Points on a hilly landscape, in no order, each with its height.
From any point a climber takes the steepest step (rise divided by distance) to one of its 2 nearest points. It stops when none of these is higher. Distance is the straight distance between rows; heights are no part of it.
gumus: [-18  -8 -15  -3   6  -2  12  -6  -1  24  12   2  12   0   1  16  41  -1
  10  16]  h=531
zif: [-17 -10 -10  -1   2 -10  15   1   4  10  21   4  14   6  -8  11  33   4
  -7  16]  h=617
Kov: [ -1 -19   5  13   4   0 -13  21   4  19   2   2  -7  10 -14  16  19  13
  15 -19]  h=518
nal: [ 13 -24  12  -4   6   6  -7  10 -13  10 -17  -1 -21   8 -12  15   6  -4
  16  -1]  h=657
firo: [  8  18   2  -6  -5  -7   0   4   3 -16  -4   2 -14  11   4 -11 -23 -12
  -4 -13]  h=343
Zugod: [  5  43   3   0 -14 -12   4 -24  -5 -16   5   3  -1   3   2 -35 -12 -18
 -17  -1]  h=127
zarin: [ -3 -10   6   0  13 -14  22  13   4  -1  17  -1  10  16   0  -5   2  -7
 -15   3]  h=342
Kubom: [  6 -13  14  -8   6  11   2   5 -10  14  -9  -6 -18  10   3   3  -1  -9
  14  -4]  h=560
fer: [-10 -19   7   2   8 -10   4   9  -7   6  -2  -4  -2   5  -2   5  17   0
  12   7]  h=495
pemaz: [  5 -21   2  -5  21   2   3 -10 -16  17  -2   2 -13  -4  10  19  16  -1
  12  27]  h=71
kiro: [  1   4   0   0  -1   1  12  23  16   0  16  11  20   6 -10   3 -13   0
 -11  -3]  h=258
giraz: [ 22  -2  18   3  -5 -12  -1  25  19 -14   0  -1  -7  24 -23  -3 -28  -1
  -7 -21]  h=320
Sunen: [-16  -5 -11   5   1  -5  21   0   9   7  21   6  31  -3  -3   5  16   3
 -18  19]  h=770
ful: [  6 -13   9   4   4  11   8   6 -16  15   1   2   5  14   3   7   1 -10
   6 -10]  h=480
Pina: [  3  15  -1   2  -4   5   4  -7 -12   2   7  -2   6   4   7 -27   0 -13
  -9  12]  h=135
boni: [ 11   2   5  -8  -3   2   5   3   1 -11  -5  -4 -13   6   4 -11 -11  -9
   1  -1]  h=390
Nak: [  4 -12  -4 -10   0   5   2  -9 -14  -3  -5  -7  -4   0   4 -12   6   4
   4  21]  h=436
Sofad: [  2  12   8  14   2  -3  12   8 -14   1   0  -3  19  12   4 -19  -3 -13
  -6   8]  h=108
Bok: [  3   1   2  -4 -10   9 -20   9  12  -8 -13  -9 -14  -1  -9   0  -9   8
   8 -18]  h=50
boge: [ 12  30  -7  -7 -19   5 -10 -15  -3 -20   4   9 -10  -2   2 -14 -27  -3
  -7  -5]  h=292
legu: [ -7 -16  10   1  11 -19   6   5   5   0   1   1  -1   7   5   5   7  -6
  -9   4]  h=414
nimep: [-11 -15  -3   7   5   4 -12  10   2  23   8   6   0   4  -6  24  25   7
  25 -10]  h=580
naber: [ 12  18   6   8  -2  -7  -1  13  18 -21   4   3   4   3 -18 -18 -38   2
  -9  -6]  h=233
Gebe: [-10  -1 -14  -5   0   5   9 -23  -1   5  -4  -9  27  -6   5   7  13   3
  -4  15]  h=643
parul: [ 10  18   3   2  -3   1  -5 -22 -16  -8 -13 -10 -21  -4   8 -19 -10  -8
   8   4]  h=212
zir: [ 12 -16  16 -15  -2  -1   2   4  -7  -8 -16  -7 -19  10   1   0  -9 -10
   4   1]  h=463
kupim: [  6  22   2   3  -8 -12   8  -2   3 -21  13  10   0  -2  -1 -28 -27  -9
 -19   4]  h=174
Kazo: [  2  28   8  -2 -15  -8   6 -17  -5 -15   7   7   1  -5   1 -32 -25 -18
 -17   9]  h=148
Pato: [ -6 -17  -9   8   5   6   7  11   6  11   8   1   8  14 -11  22  12   6
   1  -6]  h=544
zak: [ 20   8  12   7  -4  -8   6  28  24 -15  17   6   6  12 -19 -10 -31   2
  -7 -15]  h=267
Tola: [  9  28  -3  -1 -17  -2 -13 -10   5 -27 -10   5 -14  -8 -18   5 -28  -9
 -17 -22]  h=246
reb: [ -7   1 -14   2   4  -2 -10  -5   7  -4  -7  -8  -2  -1   5   3   3  15
   6  -9]  h=372
Desom: [ -4  -6  -7  -4  -1   9  12 -19 -10   2  -9  -6  14  -3   4  -4   5   6
  -9  21]  h=545
setu: [-13   7  -3  11   3  -8   6   8  16  -1   6   2  15  -8   0   7  -3   7
  -4 -17]  h=453
vimam: [ -5  -6  -1  10  -1  -2  -2  18  12  -2   2   3   4  -2 -16   9  -4   3
 -10 -20]  h=534
suke: [ -7  14   0   1  -1  -5  15   4  22 -13  14   8  25  -7  -1 -12 -28   6
 -15   1]  h=180
Kilit: [-15  -4  -7 -10   7   9   1  -9   2  19   5  -4   8  -9  15  12  30   4
  11   4]  h=470
Zules: [ -3  -1  -7  15   0  12   2  22   2   9  19   6  22   5 -14  -1   9  12
   7 -10]  h=58
tuzo: [  4   4 -10  10   5  -6 -23  -1  -5  -1  -9  -4  -9  -4   4  14   3  11
   5 -12]  h=345
pamag: [ 10  24   1  -9 -12  -4 -12   6   4 -26  -2  14  -5   5  -3  -8 -30  -6
  -6  -4]  h=314
Gazav: [  4  26   3   4 -14  -1 -11 -22  -4 -17   3  -1 -13  -2  -7 -18 -29  -5
  -2 -18]  h=269
Vudaf: [  0  -3   9  -8  13  -2   5 -14  -7   5 -15 -13 -17   0  18  -2   5  -9
  13  12]  h=123
moro: [-10 -15  -4  12   1   1   4  20  19  10   3   8  12   4 -13  24   4   9
  -4 -22]  h=636
pavip: [-19  -3 -17   2   4   6  13 -17   3   5   8  -1  29  -8   3   9  18  12
 -17  11]  h=757
tefad: [ -5  -5  -3  -6  -2   1 -17  19   4   1   1   9   6  -3   4   4   8   5
   9   2]  h=507
bik: [ -3 -12   7  -4   1   3 -14  -1  14  -5 -20 -13 -20   1 -11   1  -1  12
  16  -6]  h=68
kep: [  4  -8   1   1   5  -6  24  23  16   1  16   6  12  16  -6   7  -4  -1
 -17  -1]  h=293
Pamu: [  9  13   6   9  -8  -3  -9 -15 -16  -4  -5  -6 -17   0   2 -16 -18  -8
   6 -17]  h=239
Monod: [  6  12   1  -2 -12  -4  -7  -3   8 -23 -15  -1 -10  -8 -14   3 -19   2
 -21 -16]  h=266
suba: [ 10 -20  -1  -3  10  18 -13   3  -8  15 -15   1 -19   1   0  22  14   6
  22   4]  h=763
dite: [  1  -7   2 -14   4  10 -12 -10 -11  -6 -22  -6 -22 -16  -6   1  -3   1
   7   2]  h=364
guf: [ -4   8  -7   1  -6   5   1 -16 -14  12  14   6  27 -14  17 -14   7  -3
 -10  12]  h=177
Sidu: [  6   0   5  14   5 -10  -7  25   4 -12   4   7   0   5 -10   0 -12   2
  -8 -13]  h=457
ditis: [  0 -22  10  -4  19  -4  -2   7 -11  28   4  -3 -19   0  -6  18  31  -1
  35  25]  h=51
Pes: [  9 -14   2   7   0   8   7  17  -1  16   7   7   1  17  -6  14   1  -3
   1 -16]  h=479
Kupe: [-11  -1  -6  -6 -11  10   9  -2  -6   6  11  16  30 -13   8  -5   1  -6
 -14   9]  h=201
potu: [  3 -16  -5   4   8  10 -24   2  -6  13 -12  11  -4  -4  -4  34   9  19
  22  -4]  h=680
dos: [ -3  16   0  14   0  -2  13  12  -1   4  14  -1  26   2   3 -15  -6  -1
  -2  -1]  h=87
rovi: [  3  -5  11   2   5 -14  12 -15 -15   2 -10 -20 -17   4  18 -14   7  -9
   0  14]  h=146
vasur: [  4  13  12  -3  -4  -8   5 -27 -15  -2  -6 -14 -15  -1  18 -28   0 -15
   1   9]  h=181
Gopan: [  1  14  -2   6  -2  -8   1   6  11 -19   9   5  11  -3  -5 -15 -20   5
 -13   2]  h=204
nifil: [ -2  -5  -4 -14  -4  -1  -3  12   5  -7  -4   8  -1  -2  12  -4  -6  -1
   2   5]  h=452
Gagoz: [ -3  -3  -6  -8  -6   8  16  10   6  -2  13  15  27  -5  -2   4  -3  -3
 -20   6]  h=226
suf: [  8  19  -1  -1 -15  12  -7  13  18 -17  -7  -4  -7   1 -11 -12 -15   3
   3 -24]  h=36
Rim: [  0 -19   1  -7  14   1  -5  -1 -15  27  -1   8  -9  -1   5  28  24  -1
  29  24]  h=61
seti: [ -1  11  -3  -8  -6   4  -6 -14  -9  -7 -19 -13 -16 -17   7  -1   4   7
  -8   2]  h=327
bes: [ -2  10  -9  -4  -6   6   3 -19  -4  -1  -4 -10  -7 -17  18 -10   9   2
 -10   4]  h=368
zipe: [ -4 -16   7  -9  15  -3   2 -19  -2  16  -9  -6 -14 -15  18  11  19   5
  20  29]  h=85
reroz: [  5  13  -6  -1  -5  -7  -6 -12  -5 -19 -12  -7  -8  -8   2  -1 -10   0
 -20  -1]  h=294
nutu: [-10  13  -3   9  -3  -2  15  -9  14  -9  10   4  38 -12   6  -7 -13   4
 -18   2]  h=158
Mabo: [  1 -16  14 -11  13  -5   0  -8   1   6 -14  -7 -26  -3   8   8  13   0
  21  12]  h=103
pored: [  1 -15  -5   5   1   8 -18  24  15   8   3   4 -20   9 -10  10  21  16
  13 -17]  h=458
kigo: [ -4 -17   3   0  11  -6 -14 -12   5  -2 -23 -12 -25  -1   1  15   4  12
  23   5]  h=86
kanop: [  4  19  -9  -2 -11   8   2 -12 -11   0   5   5  14  -9  17 -18  -8  -7
 -14   8]  h=156
Nasov: [ -7  -4  -1  14  -2   6   1 -24 -21  13   7  -2  18 -19  12  -7  19  -4
   1  19]  h=150
nonaf: [ -8   5  -9  -8   4   9   4 -12   1  13  -8 -16  -5 -16  18   2  22  -1
   1  -1]  h=419
sib: [-13   4  -8  14   3   5   5   9   3   4  24   6  34  -2  -1  -2   5   4
   5   1]  h=70
dopu: [  8  -9   5 -16  -5   5 -13  -2  -5  -7 -25  -2 -26  -2  -1   6 -10  -6
   0  -1]  h=401
Duse: [ 22  16  -2 -19  -8  -2  -2  -9   3 -18  -9  -5 -33  16   1  -7 -21 -10
 -11  -8]  h=307
kip: [-14 -13  -6   3   3   1   4 -20 -16  17  19  -1  15  -6   4   1  24   3
  -1  18]  h=126
pari: [ -7 -16  -6   7   3  13 -25   0   0  16  -1  10   1  -4   0  22  12  12
  19 -14]  h=635
bebat: [ 20  -5  15   6   0 -11  -8  22   2  -6  -6  -4 -11  17 -10  -3 -11  -6
  -4 -20]  h=386
sizon: [-16   8 -13   0   1  -2  -1  -5  15  -2   0  -5  15  -7   3  10   6   9
  -3 -11]  h=407
zop: [-13 -12  -8  -3   1  -4  -2  12  -8   3   6   4   6  -1  -1   0  18   1
   8  12]  h=576

Two climbers start at each pair of points below. Name the first point that both come to, or write none.
kigo and seti | none
Nasov and Pina | guf
ditis and bik | Mabo
Pamu and kanop | none

Call two points neighbours if one is among the 2 nearest of the other. Go from one point of each pair to the other, from neighbour to neighbour, staying as high as possible. Name the lowest point that can't be avoided.
Sunen and zop | seti
moro and suba | Pes
zir and zop | boni
